Each row is a point on a landscape with many valleys, with its height.
From any point a ball rolls to the lowest of the 2 points nearest to it. It stops when none of these is lower. Distance is the straight distance between rows; heights are no part of it.
ruka (h 38.2): [ -5 -11   1 -13  14  -5 -17   1   3   1   1  16  -1  -5   8  10  -1 -26
 -23  31   2   4   1]
Pudim (h 76.1): [ 14   4   9  -5 -16   1 -10 -29  14   2  -9 -23   0  12   0 -15  15  19
   4  -5 -13  17  -4]
fodiv (h 18.5): [-10  10 -10   6  -5  12  11  10 -22  -4  -1 -10  16 -20  15   6 -12  12
  31  -2 -20  -4  26]
dabi (h 20.7): [-20  19 -10  -8  -2   6  10  -6  -2  16  -9   0  -5  18  11   8   4  11
   7   1 -34   2 -15]
nas (h 41.9): [-14  10  -7 -12 -37  23   2  -6  -5 -12  -2  19  20  -4  36  13 -13  32
  -6  32   4 -25  10]
Fabig (h 47.2): [  2 -18  -4 -12  17   8  17 -14   4   1  12  -4 -21  -4 -18   7  -2 -32
   4 -17  -8  -5  -9]
Kibu (h 56.0): [  0  -7 -16   2  13 -23 -21  14   9 -12   2  14  -6  -1 -18   3  16  -5
 -14  21  29 -12   3]
nosis (h 71.5): [ 17  -1 -14 -12 -14   0   3 -16   3  -6 -14  -3   0   7  -6  -3  16  15
   9  -3  -2  -7  -2]
viza (h 63.0): [ 10  -1 -15   7   0   3  32   1  -7  15  11  -7   8 -16   2   8 -14 -21
  19 -27  -4 -12   2]
Sozo (h 37.5): [  2 -15   4 -11   4  17  27  -1   8   6  12   4  -6  10   3   5 -13 -19
  -3 -17 -12  -6 -16]
kino (h 59.6): [ -7   8  -9  -3  26 -35  -7  10  -1  -5  -6  22   2   2 -12  -8  22   2
 -10   9  14 -10  -5]
zosud (h 42.3): [ -2   0   4  21   3   0  -6   0   3  24  22 -24 -22  11 -16  -9 -12  -7
   8 -26  -7  15  -9]
dafaf (h 39.6): [-12  -3  -7   4   4 -14 -10   8  14  12  17 -20 -12  -7   4  13  -3 -32
   3   7  -5   7 -15]
Porof (h 38.8): [ -2  -7  -3 -16 -28  11  -7  11   3 -14   0   8  16  -5  38   8  -3  23
   1  27  -8  -8  11]
sov (h 26.9): [  8   1   2   3   1   8  10  -3 -15 -18  -7   3   2   1 -12 -19   5  39
  21 -24   3  -5  14]
suf (h 22.3): [  0 -17  10 -10  25  -6  15  15   2  12  13  14  -7  14  -8 -12  -4  -9
 -16 -14  10  -7  -8]
beni (h 85.2): [  7  -5   3 -14 -10  -7   7  -5  17 -25  -9  10  13  -2  15 -13  26  18
  -6   1  -5   0 -24]
pok (h 36.7): [ -9   4   1  17  14  -3 -10  15   4  18  14  -6 -26  15 -14 -15  -6   1
   3 -20  15  13 -16]
kud (h 47.5): [ 16 -23 -12  -2 -10   9  -3  10   5 -20   5  -7  -6   3 -13   1   3  11
  11  -3  13 -14  12]
kad (h 37.3): [  0  -7   5   2  -5  25  16  11   3  -6  -1  15  -1  16   1   2 -13   8
  -6  -8  12  -5 -13]
Sozaz (h 77.7): [  1  17  21   6   6 -26  -1 -16  12  10   2   9   1   8   1 -11  12 -14
 -18  -8   1  13 -31]
zutus (h 57.5): [ -5 -14 -13  10  22 -14  10   6  -8  12  24 -21 -16 -17 -18 -10  -6 -19
  16 -27 -14   3   1]
lalam (h 69.4): [ 15  -8 -17 -21 -13 -16  11   1  -5   5  -7  11  11   8   7   1  16  11
  10   1  -1 -25  -3]
vabe (h 79.6): [ 14  -3  27   1   9  -5  17 -11   5  14  11   0   4  10   2 -22   4   0
  -9 -26 -18  12  -9]
gitu (h 16.8): [  5  -5  10   2  14 -14  13  19 -10 -11   4  10  13  -8   2 -16  10  10
   5 -14  -1  -5   9]
Gug (h 48.2): [ -5 -24   5 -20  25  -7 -10   2   6   4  10  -2  -7   6  -1   3   6 -20
 -16  20 -20   1   8]
Sona (h 74.1): [  9  12  -4  -8 -18  13 -14 -33   8 -14 -20 -11  -6   6   0   0   6  16
   7   9  -1   9  -2]
rabod (h 35.2): [ -2   8   7   8 -18  19   2  -8   3   2 -12  12   9  15   4   5 -18   7
 -15   6  22  -1 -13]
zimif (h 31.0): [ 10 -26   7 -11   8   9  21  19   8  -6  10  18   2  11   2   2  -7 -14
 -12  -6   6 -18 -13]
gevav (h 26.0): [ 10 -18 -13 -14  -3 -15 -24  14  -1  -3   1  24  10  -7  18  12   3 -14
 -16  39  14 -10   9]
Rit (h 60.9): [  6  -8 -14  18   5   4  13   7 -12  12  13 -18   1  -8  -7  -3 -14  -8
  18 -27 -12   4   8]
lenil (h 48.1): [ -1  17 -13  -3 -27  16 -15 -18   1 -17 -20  10   6  -8   8  13  -3   9
   1  16  18  -1 -13]
lavul (h 62.0): [ -2  17  -2  -8  12 -22  -3 -10  -9   2 -22  22   1   7 -15  -5  19   8
  -6   5   5   0  -9]
fud (h 59.1): [ -5  12   9  -8   2  -9  -5 -11 -16   3 -25  12   9   4  -3   1   8  12
  -1   9 -11   6  10]
Lave (h 80.6): [  7   2  25  -2  24 -23   5 -12   0  31  17  -4  -8  16 -12 -21   6  -7
 -11 -17 -20  11  -2]
nad (h 52.9): [ -3  16   0  -2 -13   4 -23 -14  -6  -4 -19  16   8 -11  14  13  -6  -5
  -9  26   6   9   3]
buk (h 25.9): [  1   9  -8   8   7 -10   5   7 -26  -5  -6 -10  13 -19  -3  -6   6  10
  27 -13 -17   1  26]
zek (h 35.8): [  1   1   4   5  14  -5 -16   2   3 -28  -2   1 -12   3 -30 -17  20  26
  -4   6  15   1  20]
zore (h 44.4): [ -7 -17 -12  -3  15   2 -16   5  -5  -7   5 -14 -21  -6 -20   3   4  -5
   4  10  -5   9  23]
lilab (h 26.5): [  0  -4  21   2  27 -14  11   7   4  -2  10   6   0  -5  -4 -14   7 -11
 -10 -12   2   6   1]
Lutat (h 13.7): [-20  24  -6  -8  -9  13   7 -16  -9   4 -15   9   3  -5  17  17   1   3
   3  17 -22   1  -2]
Ninuf (h 28.5): [ -7  14   7  11 -24  25 -16  -5  10 -12  -2 -14   5  -8  20   7 -18   4
   2  14  10  11   0]
Gegus (h 21.3): [ -7   9   7  -2 -16  22  19  -9   2  -3  -8   8  10  -1  19   8  -6  12
  -4   3 -18   1  -4]
vogo (h 44.3): [  1   4 -10  -6 -34  23  -2  -5  -4 -19 -10  19  12 -10  18  18 -12  14
   3  21  17 -21   1]
kab (h 80.7): [  2   9  34   0  11 -12  -2 -27   9  -8   1   9   1  -2  -4  -4  15 -21
 -21  -1  -7  14 -12]
Femok (h 28.4): [ -3  12  16   3 -20  20  15 -22   5  16  -6  12   7   6  14  15 -16  -8
 -20   7  -5   0 -14]
rig (h 27.8): [ -7  11 -21   7  -3 -10  -8   8   6   9   0  -9  -5   5   4  12   0 -14
   6   4   3   0 -18]
Nuve (h 51.3): [ -6 -14  -3   5  21 -12  -4  -6  -7   4  13 -15 -20 -15 -28   1   5 -20
   0  -9  -6   8  15]
noge (h 71.0): [ 22 -11  -9 -20  -1 -11  28  -2   7  18   2   3  10  10  11  -9  11   0
   0 -16  -8 -17 -16]
liru (h 14.8): [ -4  18  -9  11  -7  -6   1   6  -3  -6  -9  -6   4  -9   1   3   1   0
  16 -10  11   3  -6]
sug (h 31.7): [  7   0  11   3   8  12  -6  -6   1 -27  -6  -9  -3   7 -20 -19   8  31
   6 -11   1  11  17]
Tebol (h 22.4): [ 11 -10   6  -2  -1 -10  10   8 -16 -14  -3  12  13   1  -9 -15  12  26
  10 -11   6 -22  24]
Rela (h 49.3): [-16  11   7  19   7   8  -7  -1 -11   4  10 -11 -22   0 -20   6 -12  -8
  14 -21  -8  16  -8]
kasat (h 83.6): [ -2   7  23  -4  -1   0   5 -15  13 -21 -12  11   8  -7  11  -3  15  -2
 -12   3  -6  10 -23]
Pim (h 51.1): [  4   4  -4  12   3 -17 -22   6   9   3  -2  -2   2  -2 -14  -1   4 -11
 -21  18  29   3   5]
Vufig (h 72.9): [  7  -4  -4 -17   1 -20  11  -6   8  23  -9  17  15  14  10  -2   7  -8
 -18   2  -1 -10 -21]
setif (h 65.0): [ -2  -3 -22  -9   9  -7  25  14  -3  17   9   4  -1  -5   3  10 -10 -21
  11 -13   4 -19 -12]
sol (h 78.0): [ 15  -5  17   2   0  -2   0 -11  14   3   2 -16  -3  10  -3 -12  11  -3
  -7  -5 -12  14  -6]
Tur (h 26.3): [-15   5   2   0  13  -1  11   9   0  14   1   3  -6  15   7   2  -4   1
  -1  -7 -16   6 -13]
niba (h 75.2): [  7   8   2   2  10 -29   1  -3   8  19  -3  20   8  13  -3 -10   4 -10
 -26  -1  19  -5 -24]
Tob (h 36.8): [ 16  -5   1   4 -20  24 -22  -5  15 -20   3 -27   2 -10  13   0  -6   6
   6  10   7  14  13]
nar (h 56.5): [  1   7   4 -12 -11   3  -7  -6 -19   5 -20  11  14  -4  16  10  -4   7
  -7  23  -8   0  23]
per (h 43.2): [ 23 -18  -6   9 -17  12 -17   5  15 -14   4 -29   2  -4  -7  -5  -2   8
   6   4  22  -2  21]
dur (h 67.3): [  3  -9 -18 -14  -1  -8   9   5 -10  10  -6   7   4   3  -5  15  -1  -8
   3   5   3 -19   3]
Lop (h 55.6): [-20   8   2  26  -5  14  -8  12  -8   8  10 -22 -10  -8  -4  12 -23  -9
  15  -6  -4  12   7]
volu (h 6.9): [-10  22   2   8 -16  29   0  -5 -15  -3  -3 -12  10 -27  18  11 -21   8
  18   9 -10   4  31]
fere (h 53.0): [ 11 -20 -12  -4  -1  19   9  -5   9  -6   3  -7 -21   9 -25   4  -1  -7
   5 -14   4  -7  -4]
lireb (h 36.4): [ -9  -4   8  21   3  -2  -8  17 -21   5  -4  -8   8 -17  -6   5 -15  -9
   2   2  11   8  30]
pazo (h 31.3): [ -7   6   5  12   5  -5   1  25  11  12   7   0  -5  16  10 -11  -3  10
  -2  -9   7   8 -20]
vekeb (h 19.6): [-10  24   9   6 -24  36 -12 -14  -7  -5  -3  -5   7 -16  29  15 -25  12
  -1  21  -1  10  18]
Reze (h 44.2): [ -4  -1   3  16   5  -9 -19  10  18   9  12 -14 -15  10 -16  -5   1 -13
 -15   2  19  10  -9]
vafaf (h 33.9): [  5 -18  -5 -18 -14  -2  -4  15  -1  -2   3  18  20   1  30  13  -3  -3
  -7  31  -2 -19   6]
Fepe (h 31.6): [ -6  -3   6  16  14 -13  -5  13 -19   2  -1 -15   4 -10 -12 -11   1   7
   8  -8  -4   6  30]
Mezon (h 39.4): [  3 -12  -8  -3   5   6 -23   2  -6 -20  -7  -8 -12   0 -22  -2  14  18
   8  13   5  -1  32]
lige (h 26.6): [ -2  15 -14   6   7  -1   7  14   5  -6  -1   5 -16   2  -6  -4   6   4
  17 -21  15   0 -24]
Vuk (h 49.4): [-20  -5   4  20   9  -7  -7  16   0  18  26 -28 -15 -10  -5  10 -20 -27
   7 -11  -8  12  -5]

Call two points neighbours if one is among the 2 nearest of the other. Go from one point of each pair to the other, from neighbour to neighbour, staying as low as possible. Name the highest point that can't be avoided.
suf, Lutat: kad
gitu, gevav: Gug
volu, gevav: fere
gitu, suf: lilab
Lutat, liru: pazo

For each start below, name every point that the ball comes to, in order.
vabe: sol > Pudim > Sona > nosis > lalam > dur > setif > viza > Rit > zutus > Nuve > zore > Mezon > zek > sug > sov > Tebol > gitu
fud: nar > nad > lenil > vogo > nas > Porof > vafaf > gevav
kasat: kab > Sozaz > niba > Vufig > noge > lalam > dur > setif > viza > Rit > zutus > Nuve > zore > Mezon > zek > sug > sov > Tebol > gitu
